Each row is a point on a tangle of strands that fork and nearly touch. The rows are in no order.
In the rows, 128 means zero.
Points whose rows are less than 146 apart are linked; no others are.
Puve: [113 122 106 130 153 151  91 149  86 183 157 163 146 121 110  93 160 126
 137 101  88 109 160 131 175 162 105  92 135 144 145 116 130 136 169 155
 108 164 105  68  98 134 108 160]
pev: [146 124 167 143  74  89 169 157 105 108  61 119 152 163  92 131 138 156
 148 112 141 134 165  75  79  34 204 117  96 108 130 105 150 117  92 119
 157 191 143 170 167 104 131  94]
paz: [181 138 111  99 134 171 114 125 116 163 126  90  60 115 140 137 106 100
 117 124 157 166 119  68 171 154 128 132 129 115 122 149 158 112 163 124
  84  88 177  76 118 121 109 124]
zikaz: [140 154  99 155 132  52 187 104 152  68  95 139 200 167 125  98 162 187
 149 100 136 101 144 107  79  68 182 119 150 182 165 106 127 186  86 140
 147 141 111 145 139 140 142 181]
Nov: [186 148 102 137 141 104 108 144  71 136  60 113 149 118 132 117 180 161
 136 145  96 142 137 138 168  49 174 130 145 111 120 134 112 115 178 115
 157 185  62 180 144 112 156  98]
godir: [151 131 152 147 121 124 190 145 105 164 140 110 108 154 110 107 149 168
 102 160 148 133 150 151 104  19  92 149  92 106 129  99 143 123 108 146
 147 170  36 151 169  89 143 100]
Fono: [100  91 164  86 120 127 122 134 130  86 175 122  95 116 128 165 142  93
 137 102 132 170 103  89 128 194 167 125 119 119  83 139 133 101 125  93
  79  70 206 152 126 124 123 107]
tufek: [122 138 125 135 176 138  75 129  86 142 150 156 117  99 141 172 168 110
 137 132 101 148 148 120 181 139 150 131 157 132  90 131 117 102 194  93
 111 124  96 158 115 153 109 109]
fumev: [123 145 176  98  86 118 114 150 133  99  88 110 119 132 118 120 152 114
 175 132 101 125 151  81 147 148 174 138 123  69  99 123 124  92  87  87
 130 140 176 148 130 133 151  63]
gobo: [141 153 133 130 134  92 115 141  85 127  70 117 132 121 121 128 161 152
 131 140  98 132 164 156 148  87 170 127 140 100 106 114 124 109 143 119
 170 195  93 192 135 130 130  93]
bis: [ 90 191 126 146 168 142  71 144 111 151 144 131 111 121 102 139 136 137
 172 115 148 125 146 127 192 142 101 110 143 137 108 121 127 104 163 114
 148 182  81 134 112 129  75 147]
Mak: [128 155 136 126 154  39 155 111 117  69  90 137 152 113 141 124 142 150
 132 125  74 144 147 184 108 103 188 142 145 124  94  95 155 147 114 117
 157 155 103 202 119 144 173 111]
vidi: [ 86 200 147 149 168 121  99  93 165 111 142 143 133 108 146 139 127 124
 156 111 130  94 130  86 158 161 137 144 143 140 120 157  74 122  87  74
 132 140 110 132 163 152 164 115]
Naf: [135 131 151 158  88  71 163 146 133  78  75 114 165 159 104 135 121 172
 145 120 131 125 151  90  46  61 195 133 113 141 119  89 149 119  67 117
 163 179 145 167 140 133 153 113]
defi: [115  99 125  85 130 173 133 109 155 111 182 150 124 115 136 140 109  98
 130  95 141 130  77  85 144 206 121 116 131 149 141 137 110 142 132 120
  96  46 172  83 133 118 101 172]
Lago: [ 90 172 153 151 117  83 140  97 160  91  74  86 140 129 134 115 100 138
 133 129 102 136 139 196  96 145 133 131 133 117  83 126 134 114  91 115
 186 162 143 186 135 134 159 115]
Zipe: [189 116 135 124 141 185 120 123 120 151 111 149 154 100 152 114 158 148
 124  88  98 138 103  96 140 131 143 122 150 105 144 160  89 182 193  99
 102 110 127 103 130 138 155 130]
Gudu: [115 101 110 108 110 152 142 158 103 194 183 119  79 136  91 104 113 129
 102 169 142 141 154 157 132 112  65 138  91 129 130 108 159 109  92 181
 115 158  83  92 116  87  92 137]
gipu: [142 122 155 139 140  65 138 136 118  85  89 129 135 114 154 130 136 146
 123 138  86 132 129 165  95 101 181 160 144 110 110 101 135 147 137 117
 145 122 102 180 105 157 178  87]
Pugod: [131 107 165  94 154 133  91 135 113 126 114 118  67  85 158 155 133  91
 145 134 112 157 135  99 166 160 166 146 145  91  81 132 150  72 152  81
  87  90 174 129 114 152 158  93]
munam: [ 79 192 150 143 193  90 132  64 154  95 129 124 132  78 186 125 107 118
 152 126  94 114 137 172 152 148 123 161 157 113  86 142 101 130 120  73
 156 116 115 159 138 141 206 131]
kugor: [111  81 149 112 105 143 184 124 145  71 124 154 172 144 113 109 133 126
 132  73 128 108  79  85  71 135 188 106 114 155 177 141  78 195 102 129
 146  87 149 142 132 117 138 163]
rifif: [144  91  75 126 162 129 130 157 122 179 162 161 117 132 145 154 113 161
  87 166 126 113 140 205 119 109  58 131 121 135 127 118 172 119 166 181
 112 142  96 148 101 121  79 130]
lur: [ 74 207 120 152 179  93 120  86 149  92 127 128 136 112 157 144 142 136
 144 108 115 121 135 195 155 156 124 131 152 139  84 148 108 135 132  91
 165 158 107 181 133 138 141 131]
gofup: [130 116 155  99  94 119 111 162 114 150 127  98  72 137 104 142 130 106
 121 174 157 163 135 135 126 134 142 144 115 104 100 125 162  70 112 120
 113 142 159 164 113 119  80  64]
senip: [141 121 134 149 118  71 184 120 126  79 124 166 198 145 121 128 155 161
 139  92 112 124 132 102  53  80 186 116 128 186 165 105 140 189 124 145
 141 132 124 158 129 138 135 148]
ris: [186  78 156 143 111 135 161 163 114 131  88 143 139 137 114 139 134 150
 113 115 130 148 102 115  81  72 158 133 100 109 144 131 128 151 167 133
 131 132 153 153 127 140 133  83]
galo: [122 114 129 133 129 129 171 160 108 193 171 137 103 154 106  93 142 152
  97 154 139 123 162 169 126  74  61 141  93 120 148  83 149 111 122 178
 137 185  45 137 132  90 104 116]
mudi: [ 92 202 105 159 189  91 140  96 142  94  96 123 144 130 156 141 169 149
 129  84 114 130 134 200 158 124 143 108 138 152  89 140 118 167 140 111
 160 182 109 185 132 116 138 156]
rim: [169  57 107 122 135 173 107 106 127 144 141 149 115 108 159 161 106 119
 107 131 146 126  86 127  92 149 114 151 144 124 129 157 130 152 173 163
  77  59 173  96 110 148  97 141]
mapa: [192  73 103 110 132 195 150 127  72 206 173 114  91 118 116 106 120 136
  92 160 118 158 125 136 141  91  80 161  99 112 141 152 144 141 139 168
  75 112 108  70 105  96 159 118]
Luvu: [140  76 143 105 112 131 126 151  97 152 139  93  74 133 116 141 120 108
 101 198 164 175 123 134 116  93 131 169  90  89  95 119 162  74 114 127
 109 134 129 174 112 100 111  50]
kilem: [ 62 110 141 100 140 141 118 136 139 134 213 175 154 129  88 130 144  85
 132 115 105 131 124  92 169 193 100  67 137 166 145 127  93 144 128 126
 114  83 121  92 120 120 123 207]
Tud: [ 95 108 159 100  94 149 159 139 161  75 136 128 145 152 108 115 147 103
 149  85 134 119  93  63 105 184 166 102 110 133 151 152  92 173  88 103
 125  84 172 134 140 114 136 148]
bor: [ 98 204 127 135 157  66 138 122 117  83 166 163 173 122 137 137 158 140
 151 121  91 111 135 116 115 121 201 120 153 148 122 141  87 157  96  84
 149 151 101 169 128 132 159 121]
misa: [136  96 123 141 167 116  81 130 102 137 108 115  91  84 171 145 125 111
 116 182 103 146 144 179 149 136 145 161 170  94  73 127 170  76 178 135
 144 124 104 183  99 157 148 100]
niton: [ 92 154 118 150 129 100 149 144 149 114 117 139 185 179 111 107 161 162
 138 106 124  88 157 150 113 117 108  87 151 168 152 114 147 148 112 142
 164 168  91 125 125 140 119 183]
vanaz: [102 181 164 131 140  93 100 125 118  98  76 125 140 111 121 125 145 146
 170 130  90 130 162 138 170 114 178 127 155 100  56 114 111 101 128  99
 173 183 112 181 147 128 171 105]
lal: [166 132 113 140 121 143 112 122 138 136 109 127 107 126 145 131  96 128
  95 167 135 127 117 168 105 127 106 148 139 125 149 132 139 136 151 141
 128 121 121 132 109 160 113  95]
rigab: [145 111 174  91 141 120 151 119  93 109 173 172 142 104 133 162 167 106
 134  86  96 181 120  97 133 137 210 111 146 138 109 139  85 165 171 100
 108 100 147 174 130 122 137 105]
kora: [121 148 146 138  91 130 146 125 166  86  90 127 154 143 122 107 160 150
 148  98 139  90 136  47  90 125 210 122 130 109 140 144  75 167  74 100
 146 133 149 129 149 142 142 118]
buda: [104  80  98 101 108 152 112 115 125 142 148 143 135 126 108  97  89  86
 111 105 109 121 134  96 178 215  84 111 112 154 142 117 130 129 113 163
 114  80 174  20 116 134 117 190]
konob: [159  66 119 124 126 150 123 134 125 149 154  99  68 138 131 147 106 115
  79 206 182 159 106 145  97  79 108 194  81  85 108 137 149  98 117 152
 101 105  97 154 114 114 152  57]
tupe: [119 179 105 149 182  60 154  99 130  89  62 116 146 133 150 117 167 161
 128  99 104 145 144 205 145  94 163 118 132 144  85 118 148 158 134 117
 162 184 106 205 132 116 162 137]
fur: [124  32 149 102 107 159 168 137 141 124 161 161 167 138 113 113 123 129
 117  79 130 134  85 122 116 159 123 113 128 142 152 120 115 170 154 165
 124  77 167 121 119 133 135 166]
ramif: [168 131 126 128 152 184 111 117 130 177 132 166 127  96 153 113 141 130
 118  86  97 125 118  97 171 153 124 119 153 118 150 163  98 170 187 110
  93 106 123  55 133 153 137 148]
Ludu: [119 141 133 168  85  77 176 125 168  59  88 110 176 171 135 119 113 173
 133 107 147  99 125 125  40  92 153 131 119 140 137 112 136 143  62 133
 173 156 143 155 151 153 134 119]
tun: [ 64 175 130 137 148 118 118 103 164 107 198 161 138 122 114 143 107  98
 166 128 139  91 101  62 149 164  97 103 129 176 180 161  69 121  74  88
 121  90 108 106 144 137 124 173]
Gelav: [130 135 114 143 158 156 100 117 118 168 151 178 142 104 147 108 159 138
 139  98  95 103 135 127 178 163 100 107 158 144 138 145 103 160 183 130
  92 113  98  55 114 145 132 168]
dig: [ 97 154 147 133 118 137 150 126 171  82 134 135 155 134 117 107 160 128
 155  96 123 103 111  41 116 156 189 110 121 126 144 171  59 159  70  82
 132 106 150 124 164 117 143 136]
solom: [ 95 113 140 150 104 104 166 133 149 110 114 147 203 169 125  92 143 166
 121 115 121  73 137 124  86 111 124  94 139 157 169 100 131 156  96 152
 165 138 117  98 137 142 137 184]
gofim: [148 137  94 140 181 129 103 132 113 127 142 172 138 115 154 153 162 150
 102 129  90 106 123 182 127 137 109 124 170 149 139 141 124 166 199 139
  99 117 106 149  97 157 107 136]
Kulal: [123 168  99 125 153 158  85 153  97 195 156 127 102 117 118 114 127 135
 127 124 123 133 150 151 176 140  95 123 132 133 130 122 131 119 173 152
 122 166  87  87 102 126  94 160]
Supu: [123 180 136 138 142 154  90 116 158 129 125 127 119 112 131 125 123 117
 156 118 137 113 130  74 161 154 114 128 143 134 129 148 100 125 134  91
 112 134 128  86 137 146 117 116]
mol: [109 142 132 137 187 116  67 117 105 128 133 124  86  90 158 146 132  99
 138 153 104 145 150 172 180 160 135 148 170 106  66 119 144  56 174  97
 138 130  96 160 108 167 142  99]
vid: [ 47 203 125 153 158 127  87 139 146 125 159 131 150 140 104 144 143 138
 166 102 140 113 132 135 171 164  79  84 138 159 111 122 111 128 128 119
 162 170  84 134 136 129  86 188]
ruzum: [127  79 116  85  92 151 150 147 122 190 175  99  80 144  78 116 108 102
 107 163 148 151 137 125 142 125  74 144  83 132 150 115 169 123  91 180
  94 128 138  66 117  87 109 129]
mipos: [125 160 106 130 155 124  78  88 149 117 119  95  78 100 181 140  66 101
 115 170 140 158 129 170 126 178 108 173 148 123  83 129 139  81 122 122
 141  95 147 114 125 159 135 115]
Beleg: [ 79 197 146 147 150 109 127  92 183  86 119 120 146 118 145 111 117 138
 165 108 107  85 144  94 138 147 166 155 146 106  94 160  62 128  49  78
 162 146 116 137 164 149 188 120]
Segod: [134  65 108 122  79 172 129 109 150 101 100 118 129 125 135 137  75 119
 127 130 186  86  72 131  72 155 103 162  99 107 170 133 112 150 109 155
  96  72 171  90 115 140  92 128]
did: [102 198 136 141 156  56 138 107 141  83 139 134 164 124 146 115 149 148
 170 104  93  99 152 120 138 111 204 141 159 125  92 143  87 150  60  93
 162 146 111 155 151 127 197 113]
dob: [142  11 126  93 119 165 147 154 133 171 158 152 142 139 115 110 106 116
  96  85 133 134 103 143 128 171 104 133 115 142 125 132 154 140 147 186
 102 104 180  84 111 125 127 169]
fovuk: [ 92 216 108 150 125 139  97  95 175 138 115  82 108 118 138 131  74 112
 133 141 158 146 135 165 134 177  82 121 128 140 108 158 120 111 113 132
 162 155 136 120 148 127 109 143]
ditis: [ 88 102 159 102  80 133 138 135 152  74 166 129 140 128 132 159 133  89
 145 108 128 139  91  89  97 174 163 118 115 138 141 138  98 137 102  94
 118  72 184 158 121 123 122 119]
telub: [110 120 113 101 141 139 104  97 146 106 178 150 107 106 152 177  97  82
 132 111 154 145  86  74 126 185 123 131 132 154 109 145 113 115 112 115
  79  33 188  89 124 137  84 147]
raru: [145 151 125 139 135 105 133 154 103 130 101 155 176 139 106 127 197 165
 157  94 105 122 142  96 144  80 179  98 145 147 132 118 110 162 166 126
 143 167  81 147 136 123 119 140]
fased: [156  70 126 138 137 121 112 158 107 140 118 108  95 105 151 129 123 117
  87 196 113 151 142 181 129 110 141 165 132  91  89 124 164  68 158 135
 150 133  89 190  97 139 174  64]
todu: [124 127 172 118  76 156 140 175 139 135 100 105 142 156  84 113 151 126
 147 120 138 121 135  91 125 114 144  99 113 124 155 130 120 135 111 113
 132 154 162 120 121 118 105 131]
Nomuf: [128 111 101 126 113 156 100 101 139 123 139 159 152 112 154 111 109 131
 120 136 120  71 114 154 128 178  80 131 145 147 168 127 124 157 130 161
 104  83 141  58 125 140 105 160]
Bal: [141 103 153  76 119 136 114 135 114 124 136 123  86 115 118 154 157  98
 139 113 137 180 131  87 161 176 161 113 125 113  71 138 152 100 166  99
  88  94 205 144 138 125 109  92]
Gufil: [ 99 180 112 153 115 123 124  82 163 143 100  72 106 127 144 120  74 120
  98 174 149 161 144 226 100 157  75 133 114 121 112 147 134 102 122 141
 149 154 136 162 144 108 120 127]
puge: [ 74 201 106 149 127 124  89 103 161  94 142 109 126 113 133 149  83 116
 142 129 137 147 126 154 137 191  66 122 145 147  98 133 109 104 101 110
 158 125 130 137 137 144  97 138]
Per: [ 69 150 134 121 149 115 118 141 126 126 211 178 170 127 109 128 165  98
 144 107 101 111 128 104 157 156 130  72 138 178 155 136  88 164 136 119
 124 106  93 119 125 128 118 195]
des: [116 123 197  87 121 115  92 135 120  99 111 118  86  97 138 135 152  96
 174 133  99 131 152 100 154 162 160 144 133  65  79 116 149  79 108  64
 112  95 180 140 117 135 157  95]
taf: [107 177  99 172 110  68 190 107 176  64  80 111 187 185 127 117 134 198
 144  95 144 101 158 136  72  92 157 106 156 158 143 120 134 160  63 142
 170 165 128 139 156 136 146 180]
risu: [131  98 142 146  75 157 172 138 136 142 115 115 122 154 128  94  88 146
 114 142 190  76 106 147  65  82  87 159  80  87 200 113 131 149  97 144
 136 140 132  86 140 127 140 113]
Mik: [207  60 109  89 128 196 153 138  88 193 154  96  85 126 120 137 129 132
  95 153 155 177  99 116 139  94 105 153  95  88 138 161 157 127 171 156
  63  88 128 101 113  83 156 117]
Zani: [113 119  90 118 122 143  84  86 136  97 173 154 159 104 163 136  80  96
 138 142 142  86  99 136 127 185  77 120 157 159 145 112 126 129 113 161
 103  43 141  50 118 130  80 182]
Ler: [149 104 190  88 131 115 134 122  88  92 116 156 126 101 146 140 166 116
 149 100  73 151 125  97 151 121 220 120 149  91  91 130 110 144 141  73
 108  88 157 170 128 124 188  81]
dosir: [ 91 174 141 148 167 107 110  54 162  89 100 106 106  83 191 136  71 103
 120 143 127 132 139 185 135 193 110 156 149 112  82 135 126 104 130 103
 154 107 135 149 135 153 171 125]
Libik: [165 131 141 135  97 172 126 128 133 142  92  50  94 145 127  88 115 114
 113 174 159 147 112 123 113  93 122 179 108  81 159 146 118 126 102 121
 137 156 122 141 135 115 156  64]
lisat: [151 143 130 144 128 130 124 139 119 149 104 106 118 135 126 123 125 146
 106 155 126 135 139 162 117  96 131 135 131 126 133 127 138 122 160 138
 152 171  98 163 120 137 127  90]
besa: [ 68 196 113 150 138 118  96  68 167  79 155 127 124 109 132 169  65 109
 163 130 146 138 112 116 142 192  60 138 140 171  99 139  94  81  64 103
 145  94 133 104 150 143 122 130]
pefa: [ 87  65 144 142  74 132 166 130 154 119  99 129 185 168 103  89 129 135
 111 113 121  72 128 109  90 130 105  95 102 137 177  98 124 152  84 148
 145 136 144  80 139 141 134 179]
guret: [106 207 111 143 177  64 128 130 105  94 140 168 180 138 116 120 188 167
 170  95 114 112 146 116 144  86 194 104 161 165 124 124 103 162 134 114
 140 165  73 159 132 123 136 151]
Likap: [126  59 142 143  58 164 191 153 143 133 109 115 146 160 108  84 105 132
 113 105 170  74 116 115  73 110  95 135  63 105 198 111 125 148  83 142
 135 134 150  70 135 126 142 142]
Pel: [158  53 123 127  99 153 143 127 136 146 137 139 126 122 134 141  74 135
 108 131 167  94  86 145  69 138  93 154  98 114 169 120 139 152 143 165
  89  79 166  90 116 130 103 137]
vafor: [162  49 101  85 135 166 126 129 133 188 151 146 104 131 128 140 106 121
 101 105 141 150  92 126 126 158 106 132 128 129 107 140 174 137 166 174
  79  82 184  82  99 110 103 161]
Pekod: [119 145 103 104 168 120  93  87 137 114 180 137  91  89 152 198 102  72
 120 117 155 151 106  63 149 156 108 153 146 179  76 132 126  86 110 113
  84  46 175  74 124 153  84 130]
nepab: [113 130  83 141 166 115 157 148 143 148 139 161 135 150 138 131 122 161
  96 131 123  94 139 228 129 116  58 120 115 144 143 104 171 138 142 176
 146 167 104 171 112 120  85 154]
Kero: [ 72 173 126 128 137 123 100 106 182  96 165 143 123 118 109 160 100  92
 172 125 145 130 113  50 169 190  82 122 124 170 128 151  93  97  72  95
 104  81 126  82 156 147 103 160]
fiti: [209  79 139 170 136 101 164 144  87 129  92 161 136 137 124 145 151 164
 102 129 104 145 113 137  85  35 165 118  90 122 148 108 146 143 188 134
 136 132 106 168 133 129 149  88]
Toz: [139 102  78 106 156 138  95 147 113 187 164 128  86 133 128 144 101 121
 101 172 123 138 123 155 122 133  83 149 142 125 100 124 174 105 159 182
 100 132 112 120  95 113  55 146]
Bugi: [165 108 138 148  86 178 148 124 143 147 107  81  98 145 136 102 108 148
 106 155 178 112 110 125  73  72 118 168  89  91 191 139 111 141 105 138
 127 137 120 119 130 128 150  87]
mur: [185 149  97 153 158 168  77  98 124 132  92 107  90  98 191 130 114 104
 112 157 143 123 106 118 135 153 135 161 155 106 135 159 106 117 164  98
 119  80 128 109 118 179 165  88]
nisid: [109 136  63 129 120 122  83  97 162 112 164 136 146 119 154 136  49 119
 131 160 154 101 108 172 130 173  55 115 159 149 124  98 166 107  98 181
 122  70 142  77 120 121  68 172]
Nup: [192 172 109 116 146 158  86 130 109 144 108  75  44 120 145 130 104  76
 121 147 160 177 143  77 187 138 131 154 134 114 128 152 139  88 132 100
 106 112 137  77 124 129 142  88]
pep: [203  98  95  90 138 183 114 134 100 176 137  82  57 130 132 137 126 110
 101 135 151 178 107  93 155 121 132 144 127  91 143 175 157 123 184 137
  77  88 171  84 116 108 140 127]
fod: [140  42 157 112 107 158 158 141 138 116 148 149 138 136 116 155 138 134
 120  81 158 156  75 123  88 149 137 127 108 128 135 131 124 161 165 143
 101  75 186 157 126 124 127 123]
tesig: [ 99 111 108  90  88 151 114 147 134 162 144 103 100 134  87 104 110  86
 124 108 125 143 139  86 180 198  95  98  91 146 154 125 167 117 109 153
 114 110 176  37 100  98 111 180]
sigat: [116 159  91 134 195 136  74 102 125 133 188 165 113  98 172 183 125 112
 120 149 133 136 132 132 146 154  96 144 172 171  96 134 124 113 167 117
  90  90 127 113 120 160  81 148]
tovi: [103  89  73 126 101 116 112 125 150 148 156 134 141 136 128 126  55 124
 111 173 153  86 123 192 115 159  36 117 116 152 141  97 168  97  93 200
 124 111 134  93 113 113  85 168]
kika: [178  75 151 138 113 143 110 154 102 131  79  83  95 100 153 120 133 111
 115 172 114 139 128 151 143 107 159 177 134  70 124 141 160  90 146 125
 148 126 113 169 110 136 214  59]
bipi: [130 150 146  99  86 137 147 162  80 157  86 118 127 153  74 112 172 140
 145 149 139 142 168  87 154  63 152  99 115 109 141 118 122 100 122 127
 149 204 115 163 153  77  88  94]
dozum: [182  69 126 127 115 178 155 153  70 208 147 123 127 128 108  89 137 133
  95 118 102 149 144 135 163 120 101 132  98 114 160 133 137 136 145 163
  93 152 117  68 113 101 149 127]
biz: [125 108 149 124 110  98 186 111 127  78 152 156 186 139 139 129 137 125
 116 100 119 101  93 109  61 119 203 118 132 170 183 131  87 191 119 127
 134  93 142 158 121 125 139 142]
vom: [152 126 105 143 119 146 117 104 147 117 116 134 155 126 168 110  99 148
 111 149 140  69 111 182 101 141  85 142 146 135 170 129 125 160 140 152
 122 120 128  95 127 146 114 138]
mefu: [152 102 182 114 127  75 119 143  96  86  94 140 136  98 145 134 156 125
 143 121  65 125 135 134 121 105 208 143 154  89  91 101 128 137 151 101
 129 103 123 169 108 149 192  86]
goz: [152 130 102 139 182 153  81 117 109 153 160 153 112 109 161 181 150 122
 115 131 109 139 129 139 140 147 126 129 174 139 106 144 122 129 208 118
  89  97 114 125 109 163 103 119]
vudo: [169  87 100 140 130 154 113 124 123 170 136 113  83 121 147 146  82 126
  87 198 170 132 101 161  98  97  93 181 116 101 141 147 141 112 138 155
 107 106 129 135 102 134 123  91]
mot: [120  61 102  80 129 160 127 103 142 123 180 143 141 117 129 114  82  79
 113  83 132 122  92  97 162 212 104 119 128 153 131 124 135 141 117 151
 105  38 191  42 132 115 119 200]
maf: [156 135 114 139 168  91 150 129 111 117 131 181 168 136 148 142 171 164
 107 109  83 114 125 172 110  86 133 114 155 167 150 117 130 185 183 146
 117 138 104 162 101 145 113 134]
Barib: [118 163 126 109 102 150 109 150  86 167 128  94  96 143  80 106 148 129
 156 161 141 153 154 121 180 114 128 106 128 110 134 120 129  93 130 124
 142 205  86 161 132  96  69 101]
vum: [163  76 166 107 120 136 161 153 108 129 121 158 150 129 116 143 164 136
 123  82 125 166 112 114 118 111 170 107 133 134 128 129 116 165 186 128
 126 113 152 169 134 125 121 113]
vuzeg: [113 179 182 110 116 110  96 140 121 104  77 114 114 113 114 115 147 122
 183 138  96 120 172  96 169 121 178 134 138  73  79 124 117  96  95  88
 169 177 150 164 145 119 156  82]
zuv: [106  98 182 100  69 136 169 184 151 132 115 109 148 172  63  98 149 120
 153  99 137 135 133  74 120 141 137  64 106 129 147 115 133 135 120 124
 132 135 173 126 144 104 111 162]
gatu: [109 185  74 123 176 124  75 106 140 148 165 141  99 100 142 191  75  92
 129 128 154 146 124 108 156 160  79 137 158 169  82 117 135  78 130 144
 112  82 148  71 117 148  76 166]
nogar: [113  85 114 145  90 113 153 144 143 140 152 149 153 153 120 108  87 131
 100 157 137  62 133 189  94 134  44  93  99 154 166  77 153 120 100 177
 139 133 129 107 132 127 105 171]
lim: [149 124 152 128  75 122 183 169 106 146  92 120 143 157  76 111 158 168
 140 119 150 137 160  84 112  27 164 102 104 116 158 116 131 119 113 130
 152 202 114 146 167  95 117 110]
dola: [214 119 117 160 147  66 165 136  97 120  71 141 172 136 126 128 164 186
 125 114 111 137 136 120  90  21 176 118 103 137 136  99 149 145 169 128
 148 166 103 166 157 132 158 107]
kufal: [112 118 106 103 133 119  92 157 125 164 155 114  84 136 109 168 100 112
 116 170 148 154 126 141 119 150 123 139 129 128  87 124 162  67 134 154
 112 138 130 136 110 125  43 118]
Puf: [156 118 154 147 100 141 177 170  99 158 135 123 131 158  94 108 145 162
 121 136 154 146 144 113 107   5 137 139  88  96 154  98 140 132 111 130
 150 174  82 138 180  75 140  93]
Teti: [ 98 164  97 156 135 103 179 121 160 126 102 123 137 160 128 131 120 159
 101 125 145 125 136 227 102 108  69 100 112 148 136 119 162 135 137 155
 172 190 106 180 137  92 108 161]
gevat: [100  80 108 169  91 115 173 143 116 144 149 146 167 172 127  96 108 127
  90 148 131  58 159 185  96 110  59 108  81 162 177  74 167 125  81 171
 157 169 117  94 153 123 137 150]
Serig: [150 134 107 130 168 150  69  86 128 106 124 124  89  96 188 156 103 100
 113 145 138 143 117 109 129 161 139 180 161 123 107 143 121 104 142 108
 104  68 145  99 126 185 137 110]
kam: [140 130 170 118  84 145 116 146 131 106  82 105 118 141  99 123 155 119
 145 114 131 137 134  85 114 133 167 119 109 100 125 132 119 123 113 100
 122 144 176 142 121 129 125  78]
Zusi: [123 131 129  99  84 168 125 154 129 172 137  99  95 133  86  86 119 103
 137 134 137 147 136  89 160 148  98 122 101 124 156 131 159 117  99 139
  97 138 157  41 101 109 103 145]
tozus: [173 109 140 128 128 130 153 160  80 176  95 141 157 140  97 117 182 168
 138 106  99 138 146 123 136  61 145  91 121 128 161 111 130 145 189 147
 128 171  86 132 132 117 120 134]
selo: [ 93 170 164 129  97 105 123 121 135 123  83  76 101 129 110 109  97 119
 138 156 115 157 163 175 124 126 147 133 121  85  83 113 143  86  89 111
 177 197 116 192 132 114 138  91]
bep: [ 57 163 148 145 143 111 117 138 148 113 182 172 170 150  89 136 155 106
 168 121 118  91 123  68 146 142 143  76 134 162 157 159  62 151  85  91
 133 116  96 121 146 118 132 180]
Lut: [164 126 134 126 112 161 104 126 116 137 100  52  79 112 142  98 127  95
 115 184 149 170 131 133 148  97 133 181 131  96 122 153 135 100 113 105
 141 136 114 157 121 123 183  55]
kiv: [ 59 200 108 151 135 110 119 131 164 112 135 134 169 155 116 106 156 147
 147 108 130  92 130 170 150 158  79  83 157 161 133 116 123 150 113 134
 165 168  92 124 129 133 126 201]
lidu: [171  89 136 139 117 159 162 164  84 205 126 138 143 134 110 104 160 151
 108 130  92 136 140 145 140  68 107 123 111 113 173 128 131 131 168 160
 117 169  83 107 124 105 143 126]
kub: [212 140 106 153 137  95 154 135  87 147  73  96 159 137 123 130 166 177
 119 138 125 137 141 137 129   6 164 142 122 120 140 122 134 117 155 131
 156 196  66 165 162 109 173  98]
Mul: [115 173 135 121 134 153 104 123 174 120 135 130  98 115 105 127 112  98
 167 100 151 127 125  35 173 173 103 110 109 131 144 153 105 125 108  94
  98 110 150  59 144 137 108 154]
sif: [ 96 174 120 169 117  92 163  94 174 113  84  99 133 140 133 138 112 148
 114 136 133 140 140 228  96 138  93 106 111 134 109 129 154 123 111 131
 177 179 126 194 142 116 111 136]

A fork is a point with three links, a tip a point with one. Leave the first point through the second and follow the links. Name the first fork or tip that comes.
mol, misa: Zipe
niton, solom: goz
telub, defi: lim
bor, did: Kero
fod, fur: Segod
mipos, dosir: vum
Tud, ditis: fumev
Ler, mefu: mur
Mul, Supu: Nup
gevat, nogar: lal

A fork is a point with three links. Follow the links from the first point to the second and name the forks in between, in order.
Pel, gobo: vum
bipi, zikaz: lim
Nomuf, selo: lal, sif
ris, Teti: gobo, lal
pep, puge: Kero
fur, kugor: vum, gobo, fumev, Tud
